Each row is a point on a tangle of strands that fork, close into loops and nearly touch. The rows are in no order.
(in the rows, 128 means zero)
Points whose rows are less than 102 apart are linked; no others are. Some points are linked to none.
Z_913: [134 121 101  74 137 127 103 102 125  83 165 116 102 140 159 154 136 113
 156 157 119 146 178 129]
Z_102: [ 98 132 150  80 150 134 152 116 148 108 104 120  90 138 105  86 104 164
 146  96  82 150 123 125]
Z_625: [152  87  99  97 152 146  92 175 115  62 105  88 108 145 153  89 118 129
  94 139 170 121 133 106]
Z_543: [101 127 152 125 137 138 139 128 136 233 112 133 143  99  78 154  92 178
 143 100 110 113 112 119]
Z_301: [139  95 150 133  92 129 170 103 144 182 127 118 146  92 101 153 148 140
 141 150 128 155 186 105]
Z_486: [115 134 145 173 129 143  99 120 154  72 125 172 129 125 124 129  86  94
 162 175 146 129 108 138]
Z_729: [168 144 150 152 123 143 123 110 125  77 140 143 135 155 106 138 139 104
 153 182 110 128 129 110]
Z_159: [123 181 118 156 125 135 121 132 137 208 157  97  97  89 109 135 122 123
 128 114 133  89 102 123]
Z_458: [138 114 164 127 135 156 130 176 109 111 111 119 127 160 134 102 126 139
  60 116 104 107 145 110]
Z_495: [168 122 123 112 110 132 117 161 109 181 174 103 115 114 138 149 123 122
 129 140 123  81 147  92]
Z_150: [104  91 130 174 145 103 151 188 123  89 124 176 102 111 120  95 137 133
  85 116 129 146 141 141]
Z_48: [168 148 145 189 148 106 105 141 122 114 173 156  86 121 149 140 129 140
  83 128 156 117 105 158]
Z_4: [127 101 143 100 142 138 104 114 144 104 109 104  86 114 117 135 100 127
 152 145 122 133 186 101]
Z_575: [135 121 137 178 138 138  97 111 140  75 107 155 108 106 112 162 141 110
 121 107 129 159 171 133]
Z_597: [170 114 127  40 137 151 117 155  81 117 108  84 141 156 133 111 150 123
 129 106 105  95 152  82]
Z_180: [ 59 132 133  95 122 129 125 124 134 197 137 105 161 113 144 126 149 112
 116  96 146 146 125 115]
Z_581: [152 127 155 111 169 139  90 118 116  73 108  97 103 141 113  87 159 122
 143 112 138 137 106 107]
Z_391: [ 93 135 139 129 153 103 143  77 159  56 120 155 116 121 135  92 151 102
 156 128 130 175 136 158]
Z_941: [113 139 189 109 136 122 156 119 147 119 112 134 127 132 112  87 110 141
 152 139  84 150 111 117]
Z_987: [117 129 142 117 129 122 151 141 114 113 116 116 133 135 127  78 179 135
  94  96 126 169  98 118]
Z_22: [ 97 139 130  78 114 146  94 145 119 159 133  81 158 136 162 112 138 102
  98 107 147 123 123  95]
Z_924: [107 148 134 116  95 108 150 114 147 131 168 169 139 138 175 156 108 124
  98 143 111 168 158 154]
Z_421: [100 132 118 140 113 126 152 120 135 199 159  95 147 103  98 132 165 133
 149 140 128 140 126 109]
Z_281: [171 125 159 159  89 109 175 114 154 207 131 105 128  78 117 134 112 134
 163 167 146  84 132 121]
Z_840: [110 124 100 155  80 127 174  93 150 235 110 148 177  74 114 169  83 139
 135 151 144 110 161 156]
Z_186: [136 115 131 146 122 125 139  98 120 252 139 117 149 110  87 175 155 155
 159 119 150  85  97 120]
Z_128: [151 135 156 155  90 109 141 158 148 208 143  98 158 127 160 118 125 139
 111 135 104  48 107 111]
Z_280: [138  99  86 112 119 131 133 131 127 131 189 112  84 131 120 153 138 152
 142 161 100 141 154 119]
Z_553: [125 169 132 142 104 156 120  80 140 160  92 117 161  87 102 168 114  89
 157 136 121 175 162 122]
Z_205: [132 179  95 100 110 141 127 170 119 123 117  96 166 161 161  92 156 140
  67 121 151 155  69 119]
Z_970: [ 94  90 130 137 164 113 134 113 144  70  91 149  98 107 123  87 150 116
 107  61 125 140 187 152]
Z_279: [138 163 113  87 134 149 103 145 100 125 168 116 114 157 110 153 133 108
 152 158  77 108 152 108]
Z_984: [ 85 118 141 145 111 103 181 116 148 233 110 154 201  96  97 149 148 153
 149 122 104 130 130 135]
Z_104: [166 160 115 227  86 116 140 106 134  96 112 169  94  82 154 163  91  96
 115 127 154 107 109 170]
Z_201: [ 86 102 101  90 110 125 152 104 143 154 180 136 117 130 130 165 124 146
 151 144 120 151 142 127]
Z_633: [117 152 164 153 165 131  80 161 133 102 129 152  93 123 137 118  82 124
 103 128 143 123  98 135]
Z_120: [172  77 134 162 142 115 107 164 113  95 141 113 102 118 142 103 148 143
  89 151 164 127 123 109]
Z_401: [125 160 123 143 120 108 120 158 119 154 177 114 115 112 153  94 134 138
  87 141 152 136  69 122]
Z_770: [159 179 143 153  78 109 163 101 144 181 127 164 121  88 132 177  74 145
 136 105 106 129 106 155]
Z_2: [181 122 131 140 137 132  66 138 119  87 150 137  92 116 133 188 108 119
 124 150 126 121 177 118]
Z_460: [130 132 155 174 150 145 120 185  98 103 120 166 120 155 128 112 121 137
  51 104 116 111 121 138]
Z_638: [127 116 132 158  90 142 168 101 148 203  95 130 156  72  90 161  94 138
 132 161 130 141 199 129]
Z_887: [ 89 117 124 115 177 124 123 106 148 108 100 114  87  92 108 101 131 140
 133  61 116 168 154 142]
Z_30: [107 138 132 122 123 118 146  96 133  99 151 150 125 131 148 118 179 109
  93  92 116 174 172 155]
Z_196: [121 154 121 111 140 153  86 160 104 111 142  94 145 161 159 104 152  84
  78 133 150 112 125 111]
Z_64: [ 77 127  94 111 132 110 150  79 156 162 108 147 139  66 110 159 126 140
 151 106 142 199 186 165]
Z_164: [182 153 112 186 130 137  86 113 137 134 105 102  93  63  93 165 102  93
 171 162 157  93 154 116]
Z_856: [134 126 105  84 131 137 136 130 129  79  88  89 149 175 166  56 133 115
  69 118 180 129 121 132]
Z_532: [173 146  78 175  90 128 133 100 133 158 171 116  83  84 116 181 134 119
 145 154 129 125 148 135]
Z_481: [101  92 121  62 128 120 129 119 122 162 151 130 122 138 156 147 115 173
 113  88 143 146  90 118]
Z_499: [179 136  78  46 127 158 115 177  91 103  86  73 146 156 145 105 133 125
 110 111 149 103 129  84]
Z_32: [151 147 120 179 120 127 120 100 154 181 118 104 105  48 104 140 100 109
 162 176 175 111 152 131]
Z_399: [146 158 190 166 115 123 147 142 137 176 130 139 147 108 112 129 151 136
 108 104  97 128 121 113]
Z_965: [173 158 152 140 111 141  95 157 117 158 161 120 103 127 149 157  99 113
  94 135 121  69 147 115]
Z_230: [139 177 168 160  89  96 163 131 132 176 122 173 155  88 124 149 121 127
 120 104  94 152 131 144]
Z_130: [157  95  88  78 104 121 121 180  92 187 178 105 162 128 150 160 129 116
 137 140 128  47 120  85]
Z_655: [150 112 175 104 155 125 115 140 101  94 116 107 156 184 171  87 133 103
  98 161 171 115 143 131]
Z_335: [103 112 114 110 133 105 128 126 138 100 184 131 103 130 165 120 145 135
 106 152 141 171 144 139]
Z_355: [ 72 138  99 135 170 126 127 162 102  62  88 158 127 154 130  56 151 106
  85  66 135 134 109 163]
Z_324: [ 93 162 113 149  96 109 152 126 158 183 175 135 123  89 138 145 103 114
 132 146 126 141 130 140]
Z_221: [108 181 121 171 141 117 133 164 125 184 146 132  84  85 115 122 115 142
 103  91 116 120  91 142]
Z_943: [164 175 142 136  81 123 140  95 138 176 147 133 148 132 120 178 112 131
 175 152  79 118 102 114]
Z_361: [ 81  97  82 188 134 119 110 112 167  30 106 175 126 106 120 151 112 116
 169 151 135 167 127 167]
Z_630: [109 117 135 109 141 144 124 101 153 187 120 107 130  86  76 134  98 152
 187 162 143 148 153 108]
Z_878: [140 151 116 109 130 152  85  85 133  68 126 124 116 142 138 160 116  75
 150 151 118 147 175 130]
Z_745: [ 92 160 137 156 132  94 158 152 125 129 105 174 123  93  99 126 142 113
 125 105  96 171 157 148]
Z_506: [156  88 158 145 170 168  64 141 108  57 111 166 129 175 136 136 117 116
 149 141 157  98 157 141]
Z_621: [196 144 139  89 132 116 133 172  78 138 151  89 169 137 126  99 174 120
 149 156 119  96  94  78]
Z_47: [179 107 111 157 165 119  99 154 103  61 167 141  96 162 121 127 127 145
 148 195 146 103 116 139]
Z_998: [111 146 129 145 135 102 130 138 121 132 158 131 115 104 141 102 177 132
  92 110 145 181  98 131]
Z_60: [100 173 124 217 135 136 126 151 134 111 110 192 106  99  77 135 106 102
 132 123 108 128 111 150]
Z_583: [ 70 128 124  55 135 113 147 120 132 146 145 147 121 144 168 125 106 151
 110  76 114 153 129 152]
Z_962: [105 131 151 178 148 149 151 168 133 148 104 108 114 109  67  86 122 136
 118 134 104 120 120  99]
Z_966: [187 185 148 166  86 138 125 118 127 162 144 126 109 121 139 176 110 121
 114 123 102  82 131 139]
Z_311: [144 137 136 123 129 138  81 180 122 151 145 100  95 116 152 113  88 131
  84 123 145  94 111 103]
Z_444: [118  72 114 185 161  91  80 145 157  45 149 126 106 102 125 131 145 168
 131 143 154 129 106 150]
Z_699: [166  89 106  54 163 139 115 145 106  59  95  84 120 178 154  71 100 122
 111 133 151  92 156 122]
Z_657: [144 107 131 200 121 150  84 104 138  48  88 202 145 119 126 164 114 118
 165 116 144 161 110 155]
Z_896: [108  89  84  87 112 120 163 131 138 121 127  95 122 113 155  78 154 163
 107 118 167 174  99 110]
Z_610: [ 71 136 120 175 154 153 119 134 115  58 108 218 142 154 120 116 156  98
 153  93 137 143 120 178]
Z_902: [ 82 123  91 158 136 106 133 145 145 187 140 137  95  59 116 137  99 151
 110 122 141 148 164 156]
Z_61: [129 102 130 135 162 111 136 120 122  64 130 125 103 140 136  90 175 149
 103 111 128 165 122 146]
Z_216: [121 103 144 105 143 118 130 147 129  90 126 117 134 149 173  69 135 126
  81 153 172 145 119 129]
Z_389: [ 85 140 120 174 142 149 115 122 141  61 125 209 144 157 129 123 119  99
 159 156 142 147 102 168]
Z_740: [147 125 157 119  88 130 141  92 141 143 135 113 154 112 124 159 157  94
 156 161 126 155 176  99]
Z_223: [119  90  92  40  91 123 176  89 134 136 122  95 159 165 168  83 150 149
 114  85 152 119 114 117]
Z_11: [ 86 160  91 153  91 102 171 111 134 131 111 163 148  86 120 150 127  68
 129 133 113 196 178 160]
Z_876: [122 108 142 118 131 121 108 103 121 215 153 127 131 100 109 182 131 148
 151  97 166 124  93 108]
Z_434: [127 145  96 214 111 121 116  93 161 131 118 121 124  54 117 144 107  82
 148 172 181 142 138 141]
Z_89: [101  77 132  76 144 140 122  82 130 202 108 128 151 131  87 195 105 137
 181 128 138 107 141 111]
Z_587: [107  61 132 171 154 122 127 126 128  40 107 184 120 128 132  96 168 133
 108  84 143 140 155 165]
Z_461: [146 103 129 177 134 166  93  87 134  36  98 182 137 139 130 163 145 100
 134 108 139 154 165 154]
Z_138: [143 135  78 116 143 150 150 143 127  53  54 115 149 198 152  64 129 138
  83 114 215 136 104 161]
Z_40: [127 160 136 175 104 138 146 111 151 103  94 150 125 114  96 148  78 106
 138 152  94 160 133 124]
Z_578: [145 107  86 140 175 164 134 118 103  55  74 117 139 219 139  57 128 132
 101  94 180 116 101 178]
Z_986: [101 146 166  83 131 129 126 136 144 129 114 100 176 177 169  84 126 120
 103 134 103 111 130 121]
Z_492: [ 87 165 145  95 137 146 137 138 122 107  86 107 165 182 149  63 137 114
  72  78  95 111 130 136]
Z_214: [163 159 180 125 118 122 110 130 128 184 149 121 132 108 132 139 126 139
 128 114 126 113 100 107]
Z_82: [108 133 122  89 162 142 137 123 133  78  93  96 105 156 121  45 119 140
 118  93 114 136 101 128]
Z_101: [139  85 131  66 130 112 105 124 105 173 155 124 125 129 130 165 128 149
 168 109 152 124  88  96]
Z_351: [122 136 133 141 171 118  94 164 116  86 124 130 105 130 146  98 120 158
  76 115 147 154  79 136]
Z_113: [139 117  95 153 113 146 142 112 134  99 150 127  86 121  95 174 138 132
 124 151  84 156 178 116]
Z_606: [118 137 139  61 146 159 117 117 116 132 113 104 102 151 105 111 120 163
 140  71  90 132 107 109]
Z_352: [118  94 124 122 165 139  73 138 136  60 123 116  78 141 137 124 109 126
 122 144 130 124 164 125]
Z_422: [ 83 123 116 104  97  97 174 114 137 163 160 180 135 114 149 163 115 144
 129 112 104 173 152 155]
Z_385: [100 136 129  68 145 113 150 135 115 107 133 137 113 178 167  90 106 161
  87 109 102 149 129 164]
Z_928: [141 137  94 133 104 135 111  69 141 194 119 120 136  65 104 193  93 132
 182 151 166 157 139 135]
Z_690: [179  83 150 188 135 145  69 133 128  60 119 191 123 140 142 166  96 130
 151 151 164 108 135 149]
Z_137: [168 104 117 130 165 150  91 190  81  76 116 108 127 178 153 106 113 126
  92 165 184 106 115 128]
Z_838: [149  81 115  41 136 134 132 127 123  97 113  70 109 144 157  74 116 132
 134 122 142 113 145 100]
Z_863: [119  98 110  85 129 146 125 123 117 173 126  76 129 104 116 116 166 144
 137  95 155 149 116  90]
Z_758: [128 168 143 125  91 131 110 132 140 205 151 133 166 154 153 176 107 141
 127 126  61  70 114 122]
Z_971: [153 159  91 244  99 125 153  87 141 122  77 134 108  60 123 144  89  74
 136 132 158 107  98 167]
Z_400: [128 146 132  95 108 132 102 141 135 187 145 114 187 158 148 156 123 113
 169 154  68  66 137  94]
Z_677: [ 77 109 141  95 149 134 139 120 139 191 118 134 124 109  96 140  94 168
 157  93 124 157 107 122]
Z_749: [112 111 114 129 182 123  75 145 131  47 107 114 108 140 143  79 131 143
 128 113 171 146  73 139]
Z_93: [123 107 126 207 127 102 150 171 137  99 148 206 102 107 137 132 112 127
  86 143 130 121 146 161]
Z_646: [133 103 137 193  97 105 148 138 152 115 159 162  95  89 151 137 113 112
  91 162 153 130 160 138]
Z_289: [ 57 131 113 158 161 125 143 168  99  70 108 201 139 169 119  71 163  96
 119 101 126 130 122 169]
Z_944: [ 96  98 107  90 116 134 159 138 123 173 140 109 134 161  95 137 125 181
 152 118  92 117  74  96]
Z_275: [ 79  71 109  66 127 112 153 125 125 170 116 118 154 180 109 160 113 155
 137 104 129 105  62  96]
Z_951: [107 120 104 173 139 110 116  94 170  69 111 133 119  82 106 146 122 110
 178 170 150 175 132 136]
Z_487: [ 78 172  94 170 101 110 179 117 143 166 122 146 155  80  90 126 124 107
 141 165 111 172 158 154]
Z_133: [101 122 113 156 149  96 158 193 103  93 100 158 104 116 106  78 172 135
  92  81 107 164 115 141]
Z_274: [145  94 162 103 104 101 133 111 122 198 162 151 163 156 134 199 131 144
 133 107 126  91  93 111]
Z_635: [142 136 153 137 122 131 130 139 118 124 156 115 122 135 121 115 158 122
 123 153 113 132 136 101]
Z_897: [ 89 115 130  88 112 112 184 119 131 122 132 116 165 164 169  69 168 132
  82 104  99 131 159 145]
Z_556: [ 90 172 150 143 148 139 126 115 135  69 104 178 122 152 119 120 119 100
 124 115  92 153 139 156]
Z_728: [ 55 117  91 104 143 102 135 151 143 109 150 124  99  99 163 100 126 135
  99 115 139 166 136 148]
Z_773: [105 118 126  87 127 102 180  72 126 123 145 146 125 130 142  91 183 139
 128  62 107 167 152 153]
Z_94: [170 162 117 160 115 141  82 110 124  99 117 119 127  95 102 162  96  60
 178 173 140 112 142 109]
Z_555: [ 92 137 131 122 171 153 117  99 119  60 110 146 118 185 141  79 125 102
  97  87 121 105 157 165]
Z_891: [168 116 139  91 119 139 105 190 111 154 111  85 127 126 137 111 100 151
 108 127 133 103 111  72]
Z_381: [146 174 133 121 142 130 117 148  93 127 158 110 146 166 145  98 158 138
  85 133 140 145  69 133]
Z_869: [135 123 187 114 143 149 108 108 124  83 116 119 160 162 147 100 163  71
 125 150 149 102 167 113]
Z_207: [134 125 136  67 128 132 146 151 124 147 152 113 134 176 124 121  99 176
 145 151  75 109  99 108]
Z_306: [131 140 192 101 114 131 142 113 151 159 106 126 149 131 104 139 108 153
 170 132  75 130 128 102]
Z_739: [119 108  93  94 104 144 132 160 109 206 118  74 170 137 104 132 153 141
 147 115 140  97  78  72]
Z_874: [146 116 158 161 157 112 113 126 144  62 126 165  88 114 124 132 104 155
 133 140 121 160 116 141]
Z_619: [191 185 175 135 134 117 115 142 110 118 151 130 146 167 138 128 113 112
 149 197 113  89  99 134]
Z_923: [152  88  90 108 105 116 141 162 106 218 149 108 149 143 127 175 123 137
 144 125 116  12 103  94]
Z_701: [209 162 153 109 137 100 134 161  83 140 169 119 177 164 156 128 137 126
 142 189 111  84 130 129]
Z_430: [120 158 159 118 140 119 144 148 116 121 152 148 123 168 151 118 102 153
  94 144  96 147 125 155]
Z_825: [112 149 140 169 133 115 162 196 106 127 120 150 131 130 113  84 145 140
  67 101  94 133 102 125]
Z_179: [189 197 142 197  87 143 144 104 127 120 118 132 118 120 116 159 112  91
 136 140 102  85 110 136]
Z_57: [ 84 138 144 192 158 148 129 173 125 102 107 164 107 127  79 102 132 116
 121 117 107 124 110 124]
Z_43: [ 91 128 114 139 171 124 103 126 145 142 119 102  92  79  98 128 139 146
 134 102 133 167 127 124]
Z_853: [154  98 147  65 137 131 139  97 115 102 132  97 126 159 154  92 165 125
 124 120 132 128 166 115]
Z_154: [ 86  87 100  72  97 117 177 121 128 157 136  98 169 138 155  95 172 143
 111 107 150 153 102 108]
Z_759: [215 154 145 166  96 129 132 125 115 107 132 141 122 132 111 162 110  96
 147 177 111  95 134 117]
Z_31: [116 114 125  36 132 153 111 112 100 153 116 105 136 175 134 146 130 149
 137  60 107 112  88 101]
Z_112: [167 152  99 131 100 133 104  86 124 211 146 110 123  75 122 204 111 109
 180 142 164  91 142 130]
Z_531: [ 74 130  97 130 139  94 138 177 117 165 145 148 100  85 135 124 127 128
  84  92 130 160 151 148]
Z_765: [137 140 108 237 135 145 108 138 141  84 129 184  93 116  87 152 124 127
 151 136 128 110  83 151]
Z_262: [108 109 119 143 132 109 126  98 165  51 146 145 114 122 134 117 147 101
 166 182 143 167 134 140]
Z_259: [159  70 138 105 181 126  75 135 113  41 120 125 106 165 156 123 114 130
 126 142 161 106 172 147]
Z_228: [133 107 155  75 108 115 137 105 108 175 165 136 179 179 160 165 177 141
 125 107 111 124 114 123]
Z_762: [187 128 166  75 158 132 105 153  88  87  92  97 138 159 129  75 135 131
 126 125 148 124  99  99]
Z_449: [ 91 140 111 140 111 107 159  96 144 141 149 149 142  97 136 144 172  92
 120 122 135 189 176 144]
Z_861: [123 147 152 115  92 145 159  96 131 147 121 148 152 139 114 166 145 139
 136 102  68 164 161 135]
Z_462: [140 136 101 197 119 153  90 106 144  81 101 147 119 106 103 149  67  81
 176 169 133 129 109 126]
Z_450: [126 120 156  75 136 134 104 138 129 136 133  86 144 123 139 110 129  87
 159 155 132 109 155  88]
Z_140: [131 149 149 134 118 120 137 156 125 194 147 127 113 111 127 133 106 176
 107  91 113 114  69 121]
Z_809: [119 116 115 126 156 143  96 137 126 194 128  81 103  74  94 127 132 157
 140 113 157 139 115 104]
Z_591: [182 153 144 171  67 112 182  96 163 176 101 116 112  71 147 159  84 124
 154 142 144  86 121 143]
Z_21: [104 109 111 130 114 134 142 123 115 223 143 100 175 132  91 150 184 145
 142 110 130 108  86  96]
Z_516: [132 120 157 160 157 156 107 149 115  72 125 182 105 172 141 140 101 135
  73 118 122 128 159 161]
Z_494: [177 106 129 126 170 146  97 162  95  75 118  99  94 130  89 106 158 133
 144 128 119 116 116  86]
Z_616: [112 120  91  88 134 126  97  80 142 116 153  97  99 106 128 159 166 121
 184 133 137 165 155 130]
Z_97: [ 79 103 144  82 100 110 189 108 146 155 136 144 174 154 150 119 166 147
 123  99  81 138 154 141]
Z_926: [113 105 140 139 139 126 140 132 162 129 118 125  89  92  97 122  97 149
 142 153 108 157 173 112]
Z_830: [113 136 112 135 114 134 126  85 138 211 138 147 131  94 105 199 101 145
 151 114 139 137 132 138]
Z_650: [151 114 142 134  83 101 157 129 143 226 158 102 149 111 141 136 142 141
 160 144 140  56 101 109]
Z_194: [173 131 111 211 142 134  97 142 124  69 162 173  82 152 116 147 114 139
 145 172 131  87  92 159]
Z_718: [ 89 132 123 103 138  87 177  78 153 104 123 150 112  98 130  91 158 121
 159  93 110 187 151 167]
Z_384: [ 94  96 102 176 146 103 136 153 162 117 122 142  86  63 105 133  96 154
 128 142 125 155 175 144]
Z_268: [121 157 129 162 115 122 155  94 138 252 130 131 162  73  96 149 143 151
 144 130 169  96 121 150]
Z_46: [133  98 141 130 122 135 139 107 145  56 127 152 109 157 135 135 118 117
 119 170 111 149 181 140]
Z_822: [166 101 120 126 170 123 119 129 105  55 149 116  99 178 126 108 162 153
 117 161 136 140 125 142]
Z_377: [133  84  75  39  87 136 156 112 121 143 102  95 186 188 145 118 179 136
 128  81 145 102  89  91]
Z_464: [ 85 123 152 127  88  99 189 117 157 185 117 155 190 119 127 135 135 140
 141 124  73 146 151 130]
Z_310: [131 140 154 141 116 136 136 140 149 226 115  98 140 111  97 131  97 153
 160 132  92  72 103 102]
Z_623: [ 89 114  92 140 174 137 112 145 126  39  72 138 115 147 133  59 142 138
 107  71 168 140  68 152]
Z_572: [157 140 163  62 141 121 136 147 103 136 118 103 165 198 147  95 121 172
 137 144  90 117  90 120]
Z_323: [115 163  98 175  98 110 151  90 152 163 117 137 138  55 107 138  98  99
 149 168 152 175 132 151]
Z_114: [139 170 153 161 127 131 121 136 121 101 143 178 112 152 141 152  96 132
  83 134  99 141 138 159]
Z_793: [181 143 154  98 135 116 109 152  86 123 157 108 141 148 148 123 160 122
 121 154 131 110 128 113]
Z_191: [131 143 175 136 147 157 112  93 119  64 111 157 165 201 138 122 141  78
 135 153 142 118 149 154]
Z_72: [171 136 147 101 123 119 139 140 102 178 156  96 148 132 101 120 153 149
 170 149 107 105  81  84]
Z_909: [154 119  89 110  96 130 146 175 134 114 107  90 130 120 132  89 149 158
  98 133 169 160  76  87]
Z_277: [186 129 146 220 117 123  95 119 138  84 124 187 106 104 150 163  99 113
 125 142 161 108 116 153]
Z_26: [189 127 161  66 147 122 136 152  98 106  88  81 180 200 158  77 130 149
 113 146 134 116 111 125]
Z_408: [103 101 128  73 118 137 117 124 127 199 122 110 173 155 108 180 117 124
 182 129  95  77 132  88]
Z_525: [134 158 120 173  71 126 191  88 162 229 105 121 144  75 133 158  88 136
 149 142 134  74 132 167]
Z_346: [103 147 126 150 152 137  78 122 149 135 124 112 102  79 105 148 116 103
 141 140 151 144 147 118]
Z_394: [105 146 143  56 136 137 128 129 114 157 116 107 172 189 152 113 131 163
 124  87  93 122  75 124]
Z_950: [107 102 117 130 192 162 100 125 116  50 100 137 122 201 139  69 120 124
 110 109 160  99 116 165]
Z_500: [ 64  74 128  84 137 123 147 106 136 206 112 118 150 135  99 160 110 154
 147 112 151 120 108 111]
Z_594: [ 61 145 105 145 131 107 163 133 140 179 147 116 133  84  88 101 156 125
 144 155 136 168 134 136]
Z_305: [187 176 143 147 138 113 110 146 109 117 163 121  99 136 140 116 101 108
 154 185 141  54  88 136]
Z_972: [ 85 155 156 117 151 139 145 130 130  94  96 153 137 162 131  93 127 104
  91  77  81 126 163 154]
Z_505: [200 157 139 124 111 126 121 120 114 142 158 132 119 116 102 163 125 123
 174 156 101 115 130 108]
Z_356: [134 145 136 148 155 147  87 166  98  98 155 122 131 184 151 114 121  97
  92 173 166  97 109 137]
Z_215: [125 100  91  49 105 144 128 122  90 155 150  94 168 167 155 143 183 128
 111  92 145 119 112 105]
Z_320: [152 102 161  78 107 136 144  96 132 116 129 112 153 150 141 130 161 100
 154 147 101 122 193 110]
Z_799: [150 116 124 193 151 137  67 145 134  80 144 147  88 120 118 165 132 123
 118 127 135 116 141 133]
Z_523: [113 124 124  85 138 128 119  95 129 133 158  93 115 125 127 119 171 130
 152 107 130 156 123 116]
Z_303: [141 111 155  80 124 156 120 144 116 139 119  98 133 154 132 130 126 135
 101 103  94 110 160 100]
Z_643: [138 111  91  81 145 116 124 125 100  92 178  97 106 163 159 111 169 158
 117 148 141 159 122 137]
Z_451: [102 168 129 133 129 157  94  91 154 112 109 121 125 104 119 153 108  82
 137 123 124 166 169 125]
Z_816: [163  92 119  72  93 142 137 173 100 170 108  89 167 143 133 128 145 147
 119 112 131  96 102  66]
Z_392: [173 105  87  47  93 149 133 154 112 131  96  84 152 136 153 120 154 148
 113  97 166 127 118  78]
Z_627: [123 121 134 192 123 132 137 124 148  83  67 179 118  86  94 152  94 105
 131 114 113 171 164 143]
Z_605: [128 141 158 151 119 132 134 170 136 188 113  87 134 101 103  90 107 143
 116 136 118  92 103  81]
Z_907: [ 83 108 101 165 167 125 105 156 131  51 146 161  95 151 141 115 129 140
 102 130 133 140 133 168]
Z_295: [136 114 116  70 111 124 134 122  99 134 177 112 145 171 169 134 183 144
 106 126 130 149 130 125]
Z_151: [130 178 145 131 114 145 144  87 132  75  97 154 136 151 108 154  98 105
 136 134  72 174 138 136]
Z_485: [136 149  88 183 102 138 119 110 144 110 153 138  94 105 121 172 117 106
 120 163 117 144 154 142]
Z_153: [199 166  91 132  95 121 129 110 121 165 171 113  96  87 142 189 123 100
 173 145 139  71 142 139]
Z_935: [164 157 123 144  59 119 161  78 138 201 111 136 147 112 127 204  73 133
 162 124 100 102 100 144]
Z_763: [ 72 104  98 185 163  90  74 134 177  41 122 144 110  87 116 152 132 139
 146 119 140 140 131 170]
Z_426: [120  92 137  93 126 124 172  88 136  86 127 106 135 166 157  43 158 111
 101 122 128 125 171 137]

A fork is a point with three links, a tip a point with one. Leave the first point through the second and follow the links. Name the first fork or tip that comes.
Z_11 / Z_449 -> Z_444
Z_191 / Z_869 -> Z_972
Z_289 / Z_610 -> Z_487
Z_320 / Z_740 -> Z_128
Z_728 / Z_531 -> Z_971
Z_876 / Z_830 -> Z_924
Z_500 / Z_677 -> Z_822
Z_971 / Z_104 -> Z_643

A tip is a point with one link. Name the tips that can be reached along the links from each point below, in the order of the rows.
Z_809 -> Z_553, Z_587
Z_578 -> Z_2, Z_657, Z_986, Z_191
Z_638 -> Z_180, Z_128, Z_984
